Each row is a point on a tangle of strands that fork, close into loops and nearly touch. The rows are in no order.
Points whose rows are less than 59.2 apart are linked; no others are. Some points are linked to none.
Q246: [8, -19, -16, 19, -6, -1, 11, 9, 6, 23, -12, 13, -4, -9, -48, 15, -33, 3, 0, 37, -35, -27, 3, 22, 15, 13]
Q605: [16, -14, -18, 0, 10, 19, -11, 9, -5, 27, -22, -1, 5, -32, -17, -14, -19, -42, 4, 48, -42, 41, 10, -10, 8, 6]
Q367: [14, 3, 27, -24, -3, -21, 41, 1, -24, 5, 3, -9, -11, 42, -12, -1, -25, 24, -13, 11, -4, -18, -6, 14, -37, 18]
Q569: [-24, -8, -31, -3, 2, 27, 5, 17, 8, -32, -14, 4, 6, -33, -16, 3, -7, -13, -4, -12, 12, -22, 1, 2, 33, 8]
Q574: [-21, 10, 16, -14, 8, 11, -13, 0, 2, -30, -15, 3, -6, 6, 34, -21, 6, 0, 9, -33, 21, 17, 5, -18, -1, 7]
Q38: [-1, 3, -14, 25, -1, 11, -47, -6, 24, 0, 11, -5, -4, -27, 14, 7, 23, -7, 11, -10, 9, 6, 1, -3, 22, -17]
Q45: [-12, -7, 0, -35, 1, 23, 22, 7, -17, -30, -40, 9, 13, 12, 2, -36, -11, -21, 4, -26, 8, 24, 2, -24, 11, 20]
Q850: [-35, 10, 12, 6, 3, -20, 20, -8, -7, -10, -12, 24, 6, 6, 6, -26, -12, 23, 7, -1, 15, -19, -2, 9, -9, 33]
Q185: [-47, 1, -6, 36, -1, -17, -2, -23, 11, 1, -12, 32, 16, -18, 12, -37, 15, 6, 23, -2, 9, -5, 1, -5, 19, 15]
Q733: [-34, 3, -14, 14, -5, 8, -24, -7, 8, 0, -36, 23, -5, -37, -4, -28, -25, -19, 20, 20, -28, 14, 20, -7, 13, 31]
Q143: [20, -6, 29, -12, 6, -13, -7, 15, -23, 5, -22, -11, -20, 27, 16, -13, -15, 3, 5, 7, -27, 34, 15, -13, -27, 13]
Q843: [-10, -7, 10, 32, -4, -35, 10, -19, -4, 37, -9, 20, -1, 12, -3, -22, -3, 19, 13, 23, -20, -2, 1, 7, -8, 18]
Q361: [-11, 9, 0, -7, 0, 19, -35, 11, 13, -29, -12, -1, -22, -22, -2, 11, -16, 2, 9, 1, 2, -22, 11, 14, 1, 13]
Q85: [6, -10, -3, 3, 1, 6, -7, 15, -2, 1, -19, 3, -11, -9, -16, -4, -24, -4, 4, 20, -24, -1, 11, 6, 1, 21]
Q597: [-18, 14, 23, 16, -2, -25, -7, -6, -2, 15, -2, 11, -10, 7, 8, 0, -17, 36, 11, 20, -4, -26, -1, 20, -19, 29]
Q848: [-1, 16, 26, -18, 10, 4, -32, 6, -3, -26, -6, -13, -20, 11, 49, -8, 7, -2, 10, -30, 14, 38, 9, -24, -17, -7]
Q777: [35, -16, 12, -33, 8, 14, 19, 26, -26, -10, -22, -19, -2, 30, -4, -20, -4, -23, -14, -3, -7, 36, 6, -23, -26, 2]
Q312: [35, 22, 23, -25, 3, 11, -13, 18, 6, 4, 24, -22, -26, 7, -8, 51, -28, 35, -12, 7, -1, -27, -13, 25, -25, -2]
Q459: [3, -26, -14, 16, -13, -27, 43, -10, -7, 32, -14, 16, 10, 26, -44, -9, -20, -6, -7, 35, -36, -13, 5, 13, -3, 13]
Q869: [33, -16, -4, 46, -6, -17, -14, -16, 13, 48, 19, -3, 7, 2, -7, 16, 26, 5, 2, 13, -14, 12, -12, 1, 8, -31]
Q559: [38, 16, 20, -5, -4, 13, -31, 13, 17, 17, 22, -16, -16, 2, -14, 58, -13, 34, -8, 15, -9, -29, -8, 32, -11, -9]
Q935: [10, -17, 3, -9, 2, 5, 17, -4, -15, -1, -17, -5, 15, 17, 12, -33, 21, -22, -1, -22, 4, 45, 4, -31, -1, -1]
Q627: [3, -19, -25, -9, -19, -22, 55, -21, -16, 10, -13, 2, 38, 29, -32, -9, 20, -25, -19, 0, 0, -7, 4, -5, 9, -5]
Q225: [3, 1, 7, 12, -4, -5, -59, 0, 3, 7, -21, -3, -14, -15, 28, -2, 3, -4, 23, 6, -20, 31, 21, -11, -8, 0]
Q982: [-32, 15, -12, 9, 3, 17, -31, -2, 25, -29, 15, 7, -6, -36, 12, 14, 5, 5, 9, -20, 26, -30, 1, 15, 23, 1]
Q77: [-9, 5, 6, 7, -4, -7, -33, 7, 4, -1, -20, 8, -24, -13, -2, 5, -27, 11, 18, 22, -28, -13, 20, 18, -4, 26]
Q701: [22, 7, 18, -15, 11, -1, -2, 14, -9, -14, 6, -20, -23, 11, 11, 3, -7, 4, -4, -5, 5, 4, -3, -1, -18, -1]
Q411: [-30, -3, -10, 7, -1, -17, 34, -8, -7, -8, -15, 26, 17, 7, -16, -25, -8, 12, 2, -1, 7, -27, 2, 9, 7, 27]
Q497: [16, 16, 20, 9, -3, -8, -22, -4, 7, 9, 42, -14, -10, 13, 31, 15, 25, 12, -5, -20, 24, 16, -15, -5, -12, -23]
Q530: [-33, 30, 6, 8, -1, 8, -38, -12, 21, -24, 23, 8, -7, -17, 34, 8, 11, 19, 12, -21, 35, -24, -3, 11, 6, -1]
Q693: [1, -20, -15, 51, -6, -29, 19, -32, 11, 42, 4, 21, 16, -2, -25, -8, 3, 3, 2, 29, -24, -7, -5, 8, 14, -11]
Q520: [-32, -7, -22, -27, -12, 16, 42, -5, -11, -34, -28, 21, 42, -2, 1, -34, 12, -20, 6, -38, 25, 11, 1, -22, 35, 10]
Q102: [-8, 3, -1, -52, 6, 19, 40, 16, -14, -38, 16, -8, 15, 22, 10, 8, 16, -10, -26, -43, 37, -1, -5, -13, 4, -21]
Q822: [26, 6, 21, -14, 5, 0, 0, 12, -6, -6, 26, -22, -13, 22, 23, 7, 18, 0, -13, -19, 16, 21, -10, -11, -21, -21]
Q125: [-23, 44, 21, -18, 4, 4, -31, -6, 17, -24, 26, -6, -23, -7, 28, 26, -22, 40, 10, -1, 27, -32, -11, 16, -29, 3]
Q286: [12, -23, -21, 30, 3, -5, 2, -22, 3, 31, -2, 6, 23, -21, -6, -21, 18, -30, 4, 16, -17, 44, -6, -22, 14, -17]
Q195: [-1, 41, 21, -31, -2, 14, -50, 1, 17, -22, 25, -20, -32, -2, 27, 44, -21, 30, 4, 0, 21, -15, -7, 13, -29, -14]
Q356: [-21, 5, -18, -1, 3, 18, -7, 12, 8, -26, -14, 9, -11, -29, -13, -1, -20, -6, 2, 0, -3, -28, 8, 11, 19, 21]
Q623: [8, -14, -19, 36, -3, -2, 13, -8, 16, 28, 2, 9, 5, -8, -43, 20, -13, 7, -2, 25, -24, -34, -6, 24, 23, 0]
Q545: [3, -1, -8, 32, -2, -2, -22, -16, 19, 13, 23, -2, 2, -14, 16, -2, 33, 1, 5, -15, 10, 9, -8, -4, 20, -21]
Q985: [9, 16, 7, 1, -4, 8, -31, 6, 17, -2, 22, -14, -19, -9, 11, 30, -5, 18, 0, -5, 9, -20, -9, 17, -1, -6]
Q196: [-31, 11, 9, 4, 6, -8, -4, -7, 4, -20, -9, 15, 0, -2, 20, -24, 1, 13, 13, -17, 18, -3, 1, -3, 2, 20]
Q657: [18, -27, -15, 6, -8, -13, 36, -12, -11, 20, -5, -4, 20, 19, -28, -12, 12, -24, -15, 8, -10, 11, 0, -6, 2, -9]
Q231: [9, -6, -14, -46, 0, 27, 39, 26, -13, -28, 22, -15, 12, 14, -2, 28, 26, -22, -36, -32, 31, -2, -5, -8, 9, -37]
Q519: [12, -15, -40, -24, 4, 48, 16, 40, -5, -21, 8, -15, 11, -29, -21, 35, 20, -32, -27, -3, 15, -15, -3, -4, 33, -39]
Q737: [-16, 16, 28, -17, 6, -1, -33, 7, -8, -30, -29, -4, -26, 7, 31, -12, -22, 9, 17, -5, -7, 12, 17, -6, -22, 21]
Q416: [1, 15, 10, 25, -6, -10, -13, -16, 15, 16, 48, -1, 3, 0, 25, 12, 38, 18, 2, -24, 28, 3, -17, -1, 5, -22]
Q671: [-1, 5, -14, -12, 4, 24, 4, 12, 8, -22, 32, -12, 0, -14, 9, 27, 19, -4, -15, -30, 32, -15, -8, 7, 20, -24]
Q271: [-8, 27, 21, -31, 6, 4, 13, 0, 9, -21, 53, -14, -7, 19, 35, 17, 6, 13, -9, -36, 39, 5, -22, -11, -22, -19]
Q507: [-26, 9, 12, 26, -3, -32, 17, -19, -4, 22, 5, 21, 7, 10, -8, -8, -12, 39, 9, 23, 7, -37, -8, 24, -16, 26]
Q928: [-22, 3, -12, 27, -6, -25, 38, -30, 0, 13, 23, 14, 31, 2, -19, -2, 26, 18, -5, -5, 16, -37, -12, 19, 15, -6]
Q499: [-31, -13, -29, 24, -6, -21, 39, -21, -1, 7, -17, 32, 26, -2, -29, -26, -5, -2, 5, 14, -5, -20, -3, 5, 19, 21]
Q349: [-5, -14, -8, -4, -10, -17, 48, -18, -11, 1, 8, 0, 27, 21, -10, -13, 30, -10, -13, -22, 15, -3, -2, -5, 8, -8]
Q803: [-11, -13, -16, -12, -4, 5, 19, 7, -16, 4, -42, 19, 11, 2, -23, -34, -32, -25, 3, 17, -27, 25, 11, -15, 4, 33]
Q380: [-5, 5, 24, 5, -3, -28, 25, -12, -12, 7, 8, 3, 4, 28, 10, -17, 8, 19, -2, -10, 4, 3, -5, 1, -22, 9]
Q765: [20, 1, 27, -42, 13, 2, 19, 20, -26, -25, -17, -21, -16, 39, 9, -14, -17, -3, -16, -13, 0, 27, 2, -16, -28, 7]
Q362: [24, -18, -12, 7, 9, 13, -9, 1, -10, 39, -14, -5, 13, -18, -9, -24, 2, -44, 1, 37, -36, 55, 5, -23, 2, -8]
Q392: [12, 7, 11, -28, 13, 21, -18, 23, -2, -30, -7, -17, -22, -1, 11, 2, -13, -7, -5, -12, 6, 6, 4, -3, -11, 0]
Q502: [38, 8, 23, 6, -5, -3, -2, 1, 11, 40, 30, -13, -9, 14, -19, 48, -9, 40, -12, 12, -7, -28, -17, 30, -18, -6]
Q22: [35, -34, -5, 0, -9, -16, 40, -9, -21, 31, -10, -12, 12, 35, -22, -17, 12, -26, -11, 19, -25, 26, 9, -14, -15, -5]
Q808: [3, -23, -30, 43, -5, -12, 25, -25, 15, 34, 3, 18, 19, -12, -43, 15, 2, -5, -5, 28, -22, -25, -10, 11, 26, -21]
Q220: [-23, -8, 8, 10, -8, -22, 28, -21, -11, 5, -27, 21, 20, 25, 3, -51, 7, 3, 12, -9, 1, 20, 1, -16, -3, 23]
Q345: [-20, 21, 13, 13, -8, -7, -70, -10, 11, -18, -7, 1, -15, -8, 44, -3, 14, 10, 23, -15, 8, 19, 10, -8, -10, -4]
Q754: [-3, 0, 18, 11, 1, -19, 8, -18, -6, 1, 10, 0, 6, 17, 25, -24, 27, 5, 4, -23, 12, 24, -2, -16, -8, -3]
Q721: [9, -22, -17, 42, -6, -22, 12, -31, 6, 36, 9, 4, 24, -5, -4, -15, 31, -12, 5, 7, -8, 23, -5, -15, 16, -26]
Q740: [36, 27, 30, -27, 0, 4, -4, 11, 3, 5, 38, -28, -25, 20, 10, 45, -16, 32, -14, 3, 12, -9, -23, 6, -39, -16]
Q873: [-4, -9, -4, -11, 2, 7, 0, 19, -11, -3, -36, 10, -9, -6, -13, -21, -34, -16, 8, 22, -31, 14, 19, -6, -3, 37]
Q887: [2, -7, -4, 25, -3, -3, -31, -6, 4, 17, -15, 0, -2, -17, 17, -17, 11, -13, 18, 7, -15, 35, 8, -20, 7, -2]
Q465: [-6, -10, -20, -9, -12, -3, 42, -14, -4, -5, 31, -1, 35, 5, -8, 15, 51, -13, -20, -36, 27, -6, -3, -9, 28, -42]
Q689: [-32, 3, -10, 22, -7, -7, -32, -5, 11, 3, -30, 25, -13, -21, -4, -13, -29, -1, 27, 27, -29, -8, 20, 7, 9, 34]
Q783: [-16, 15, 5, -2, 3, 12, -55, -2, 15, -31, -1, -3, -22, -17, 35, 0, 7, -3, 16, -20, 16, 11, 13, -3, -3, -3]
Q365: [21, -7, -1, 20, -2, -7, 14, -6, 2, 26, 20, -6, 3, 7, -23, 21, 12, 7, -11, 5, -2, -16, -9, 15, 1, -12]
Q506: [-10, 4, -17, -9, -3, 17, 24, 7, 6, -9, 50, -2, 17, -12, 1, 34, 32, -2, -20, -37, 33, -21, -15, 7, 24, -34]
Q303: [20, -1, 28, -38, 8, -10, 38, 6, -28, -9, -2, -19, -15, 43, -3, -1, -17, 8, -20, -6, 0, 1, -1, 0, -39, 7]
Q784: [51, 0, 22, -29, 13, 10, -28, 35, -10, -4, 0, -30, -26, 14, 12, 17, -8, -1, -4, 17, -15, 18, 8, -5, -27, -13]
Q234: [-26, -1, -19, 25, -1, -12, 25, -22, 9, 0, 20, 16, 26, -11, -8, -5, 32, 6, 0, -17, 21, -19, -9, 3, 29, -14]
Q844: [-13, -9, -8, -14, -5, -4, 35, -11, -6, -15, 16, 3, 31, 13, 5, -13, 40, -13, -10, -41, 30, 8, -2, -16, 20, -19]
Q24: [-31, 5, -19, -7, 6, 35, -21, 4, 19, -39, 4, 4, -3, -35, 15, 2, 11, -16, 2, -31, 32, -15, 5, -3, 30, -3]
Q946: [-20, 4, -5, 11, -5, -26, 45, -20, -5, 11, 17, 15, 23, 10, -25, 5, 3, 25, -7, 3, 17, -50, -10, 24, 1, 14]
Q419: [13, 31, 26, -33, 2, 5, -4, 3, 10, -12, 51, -22, -20, 20, 29, 35, -9, 26, -9, -15, 26, 1, -23, -6, -37, -21]
Q580: [28, 11, 37, -15, 0, -19, 0, 8, -15, 16, 5, -10, -26, 26, 0, 23, -31, 38, -2, 22, -21, -13, -2, 18, -37, 13]
Q363: [6, 0, 20, -14, 6, 3, -29, 16, -14, -8, -31, -9, -21, 5, 23, -13, -16, -5, 15, 3, -22, 30, 19, -16, -22, 16]
Q722: [-12, 26, 11, 18, -6, -3, -37, -8, 19, 5, 19, 4, -14, -16, 14, 26, -4, 35, 12, 3, 11, -36, -7, 25, -7, 3]
Q133: [-16, 19, 12, -36, 12, 21, -11, 18, 2, -49, -11, -9, -22, -2, 19, 1, -25, 2, 0, -19, 16, -11, 5, 3, -9, 15]
Q332: [46, -16, 2, 27, -1, -11, -21, 3, 7, 46, 9, -12, -1, 3, -8, 14, 15, -1, 1, 24, -27, 22, 1, -4, -3, -24]
Q918: [-34, 8, 2, -24, 11, 21, -4, 11, 3, -49, -31, 9, -10, -9, 14, -14, -22, -6, 8, -21, 15, -10, 9, -2, 4, 26]
Q614: [-8, 29, 36, -30, 14, -2, -26, 6, -5, -32, -8, -17, -26, 18, 44, -8, -18, 18, 8, -16, 8, 19, 3, -14, -31, 2]
Q118: [-8, -5, 7, 30, -2, -19, -17, -17, 0, 14, -3, 5, 4, -3, 33, -30, 27, -1, 15, -15, 1, 37, 0, -23, 2, -4]
Q178: [49, -17, -7, 13, 2, 15, -34, 14, 5, 37, 2, -17, -3, -13, -11, 10, 11, -14, 1, 36, -28, 27, 6, -6, 3, -24]
Q817: [-3, 6, -8, 7, 0, 21, -52, 7, 18, -21, -7, -8, -19, -34, 8, 11, 2, -8, 18, -3, 1, -2, 15, 3, 9, -4]
Q247: [-16, -5, 0, 20, -7, -34, 40, -23, -3, 28, 8, 15, 14, 21, -27, -4, -6, 24, -4, 22, -1, -40, -6, 26, -10, 20]
Q602: [-2, -6, -12, 50, -8, -19, -39, -26, 21, 33, -1, 13, 0, -27, 5, -1, 9, 8, 23, 24, -21, 8, -2, 1, 19, -10]
Q66: [25, -1, 33, -9, 1, -26, 1, 10, -22, 19, -5, -13, -25, 37, 12, 1, -19, 21, 1, 14, -22, 13, 4, 4, -36, 9]
Q319: [-48, 0, -12, 18, -3, -2, 6, -15, 7, -12, -32, 36, 18, -21, 2, -47, -4, -6, 21, -7, 3, 4, 5, -13, 18, 30]
Q837: [-16, -8, -23, 2, 3, 20, -4, 0, 3, -3, -27, 12, 9, -35, -14, -22, -17, -31, 5, 14, -20, 21, 8, -14, 18, 19]
Q650: [3, 19, 31, 3, -4, -29, -21, -1, -6, 22, 3, -1, -20, 18, 16, 16, -24, 48, 8, 24, -17, -21, 1, 24, -31, 16]
Q742: [6, -12, -42, 6, 12, 36, -14, 7, 8, 6, -7, -3, 21, -54, -17, 1, 6, -50, -5, 22, -10, 19, -3, -11, 33, -17]
Q961: [-25, 33, 21, 2, -2, -8, -34, -7, 11, -7, 9, 4, -20, -13, 14, 22, -29, 46, 16, 14, 11, -44, -3, 29, -26, 17]
Q895: [38, -28, 6, -16, 1, -2, 27, 16, -27, 17, -14, -17, 2, 36, -19, -13, 2, -25, -14, 13, -22, 30, 11, -15, -25, 1]
Q951: [47, -11, 16, -32, 17, 16, -5, 37, -19, -6, -9, -27, -17, 21, 1, 2, -5, -19, -13, 12, -13, 26, 8, -14, -25, -6]
Q577: [17, 16, 24, 7, -7, -18, -47, 3, -3, 12, 5, -10, -21, 12, 28, 16, -1, 24, 11, 6, -14, 10, 5, 3, -24, -4]
Q776: [-8, -14, -27, 43, -4, -21, 17, -34, 15, 19, 17, 16, 31, -20, -13, -12, 35, -7, 3, -5, 6, -3, -9, -4, 32, -22]
Q621: [11, 26, 15, -24, 8, 18, -34, 14, 13, -24, 22, -20, -26, -4, 20, 35, -6, 10, -3, -12, 19, -4, -8, 7, -10, -16]
Q938: [5, 19, 5, -34, 13, 36, -44, 23, 17, -45, 15, -18, -30, -13, 16, 33, -14, -5, -5, -15, 23, -16, 4, 13, -6, -18]
Q123: [-23, -6, 16, 24, -3, -41, 18, -20, -15, 18, -21, 26, 7, 24, 11, -41, 2, 12, 14, 10, -12, 9, 5, -3, -14, 24]
Q516: [13, -12, -34, 4, 16, 28, -9, 4, 3, 22, -14, 3, 21, -46, -26, -8, -9, -51, -2, 44, -30, 31, 0, -10, 23, -9]
Q518: [11, -17, -48, -7, 8, 44, 10, 27, 2, -10, -5, -10, 25, -44, -26, 17, 11, -41, -18, 14, 2, 3, -1, -9, 36, -31]
Q521: [-11, -3, -15, 49, -9, -9, -32, -13, 27, 28, -7, 22, 0, -29, -14, 4, -13, 4, 20, 32, -31, -13, 7, 12, 21, 6]
Q551: [39, -24, -9, 0, 1, 9, 15, 19, -4, 23, -6, -5, 2, 0, -44, 14, -15, -19, -11, 33, -32, -7, 3, 9, 4, -3]
Q316: [-38, 12, -9, -13, 5, 11, 18, -1, 10, -33, 18, 14, 16, -12, 20, -7, 25, 3, -3, -46, 43, -17, -3, -3, 28, -9]
Q543: [-4, -11, -28, -20, 0, 24, 16, 11, -12, -10, -35, 4, 17, -14, -22, -27, -18, -40, -2, 3, -10, 29, 5, -19, 13, 20]
Q591: [39, 12, 27, -19, 4, -7, -54, 19, -9, 4, 4, -21, -28, 13, 16, 32, -14, 19, 1, 16, -17, 14, 5, 8, -23, -11]
Q613: [11, -9, -27, -36, 3, 38, 30, 41, -12, -22, 23, -17, 12, -9, -13, 39, 31, -28, -39, -20, 26, -13, -5, -3, 26, -45]
Q104: [-8, 15, 20, 13, -8, -13, -48, -5, 2, -1, -9, -2, -18, 2, 36, 1, 5, 18, 18, 0, -3, 13, 10, 0, -15, 4]
Q314: [-38, -1, -31, -18, 1, 35, 8, 15, 10, -48, -4, 10, 11, -37, 1, 4, 8, -15, -7, -34, 30, -22, 4, 0, 44, 0]
Q842: [41, -22, -9, 10, 2, 4, 18, 10, -3, 27, 13, -19, 8, 9, -36, 26, 11, -13, -17, 18, -17, -7, -3, 8, 3, -19]
Q205: [-10, -21, -29, 9, -16, -23, 49, -19, -8, 19, -21, 20, 24, 15, -35, -25, -14, -20, -4, 23, -17, -2, 2, 1, 7, 15]
Q232: [18, -2, -1, 43, -10, -16, -39, -13, 19, 39, 15, 1, -3, -8, 3, 16, 16, 20, 11, 17, -12, 0, -10, 9, 10, -19]
Q480: [10, -6, -7, -23, 5, 18, 20, 25, -11, -21, 1, -11, -7, 4, -13, 10, -11, -8, -20, -10, 7, -15, -3, 6, 2, 2]
Q386: [14, -7, 11, -4, -1, -13, 23, 6, -15, 11, -1, -5, -9, 25, -17, 1, -13, 13, -11, 11, -15, -13, 0, 9, -18, 11]
Q193: [7, -1, 10, 2, -4, -17, 37, -17, -11, 13, 24, -5, 9, 26, 0, 2, 22, 6, -12, -15, 16, -4, -8, 2, -9, -5]
Q942: [3, -5, -20, 5, -7, 0, 35, -8, -2, 4, 31, -5, 23, -1, -19, 28, 38, -11, -21, -19, 21, -19, -8, 5, 26, -37]
Q423: [-13, 29, 28, -13, 8, -11, 11, -10, 3, -9, 36, -5, -5, 16, 34, -1, 5, 26, -1, -22, 30, -1, -14, -6, -28, -3]
Q49: [17, -25, -15, 8, 2, -1, 17, -13, -10, 30, -13, -2, 24, -4, -12, -31, 14, -39, -4, 15, -22, 53, 1, -28, 0, -9]
Q227: [-8, 3, -9, -27, 8, 26, 2, 21, 2, -34, 10, -9, -10, -12, 1, 19, -5, -6, -14, -23, 21, -23, -3, 10, 12, -2]
Q586: [29, -19, -13, 7, 5, 14, -9, 22, 6, 21, -14, 1, -7, -18, -45, 20, -31, -11, 2, 47, -42, -12, 12, 10, 10, 8]
Q119: [-25, -2, -5, -30, 4, 16, 15, 10, -11, -39, -42, 14, 3, 2, 1, -33, -25, -10, 5, -17, 7, 2, 9, -13, 10, 36]
Q541: [-4, -16, 6, -1, -1, -12, 24, -16, -18, 8, -27, 11, 15, 27, 7, -43, 8, -17, 6, -8, -9, 38, 4, -26, -6, 15]
Q874: [-33, -2, -13, -4, -2, 9, 18, 1, -4, -23, -34, 21, 13, -11, -9, -33, -17, -12, 10, -10, 1, -3, 5, -7, 18, 35]
Q211: [21, -7, 2, -17, 0, 3, 26, 17, -16, -2, 6, -16, -8, 18, -28, 15, -12, 3, -22, 4, -6, -23, -6, 16, -9, 2]
Q209: [-5, -5, 1, 43, -8, -29, 9, -23, 6, 35, 13, 15, 7, 3, -12, -5, 12, 18, 8, 15, -5, -18, -10, 14, 3, -1]
Q747: [-23, -8, -18, -28, -13, 7, 40, -6, -12, -23, -45, 20, 38, 12, -8, -42, -1, -24, 13, -23, 14, 22, 1, -23, 17, 24]
Q329: [-28, 30, 5, -15, 3, 19, -43, -3, 21, -40, 14, -5, -21, -16, 36, 16, 2, 4, 8, -28, 35, -11, 2, 10, -7, -6]
Q61: [27, -4, 14, 21, -5, -10, 5, -2, 7, 39, 15, -3, -8, 12, -25, 30, -7, 26, -6, 18, -20, -25, -11, 27, -5, -3]

How many points has the smallest loop of links through each point below? Write 0 if it is on no loop.
Q543 -> 8
Q591 -> 17
Q569 -> 10
Q506 -> 18
Q985 -> 6
Q519 -> 0
Q869 -> 0

A fork is a point with three links, a tip a point with one. Leave the first point through the second and follow the links. Name the first fork or tip that comes.
Q721, Q776 -> Q459
Q765, Q303 -> Q349
Q586, Q551 -> Q423
Q133, Q392 -> Q817
Q650, Q597 -> Q102
Q942, Q506 -> Q777
Q271, Q419 -> Q935
Q38, Q545 -> Q119

Name the points in between on the shortest way along the links from the first point to the second, in order.
Q935, Q419 -> Q541 > Q220 > Q123 > Q843 > Q209 > Q693 > Q808 > Q623 > Q246 > Q586 > Q551 > Q842 > Q365 > Q61 > Q502 > Q559 > Q312 > Q740
Q597, Q196 -> Q650 > Q580 > Q66 > Q143 > Q363 > Q737 > Q614 > Q848 > Q574
Q329, Q844 -> Q783 > Q345 > Q104 > Q225 > Q887 > Q118 > Q754 > Q380 > Q193 > Q349
Q605, Q66 -> Q362 > Q49 > Q286 > Q721 > Q776 > Q234 > Q928 > Q946 > Q247 > Q507 > Q597 > Q650 > Q580
Q671, Q133 -> Q506 > Q942 > Q465 > Q844 > Q349 > Q193 > Q380 > Q754 > Q118 > Q887 > Q225 > Q104 > Q345 > Q783 > Q817 > Q38 > Q545 > Q416 > Q497 > Q822 > Q701 > Q392
Q721, Q102 -> Q286 > Q49 > Q362 > Q605 > Q516 > Q742 > Q518 > Q519 > Q613 > Q231
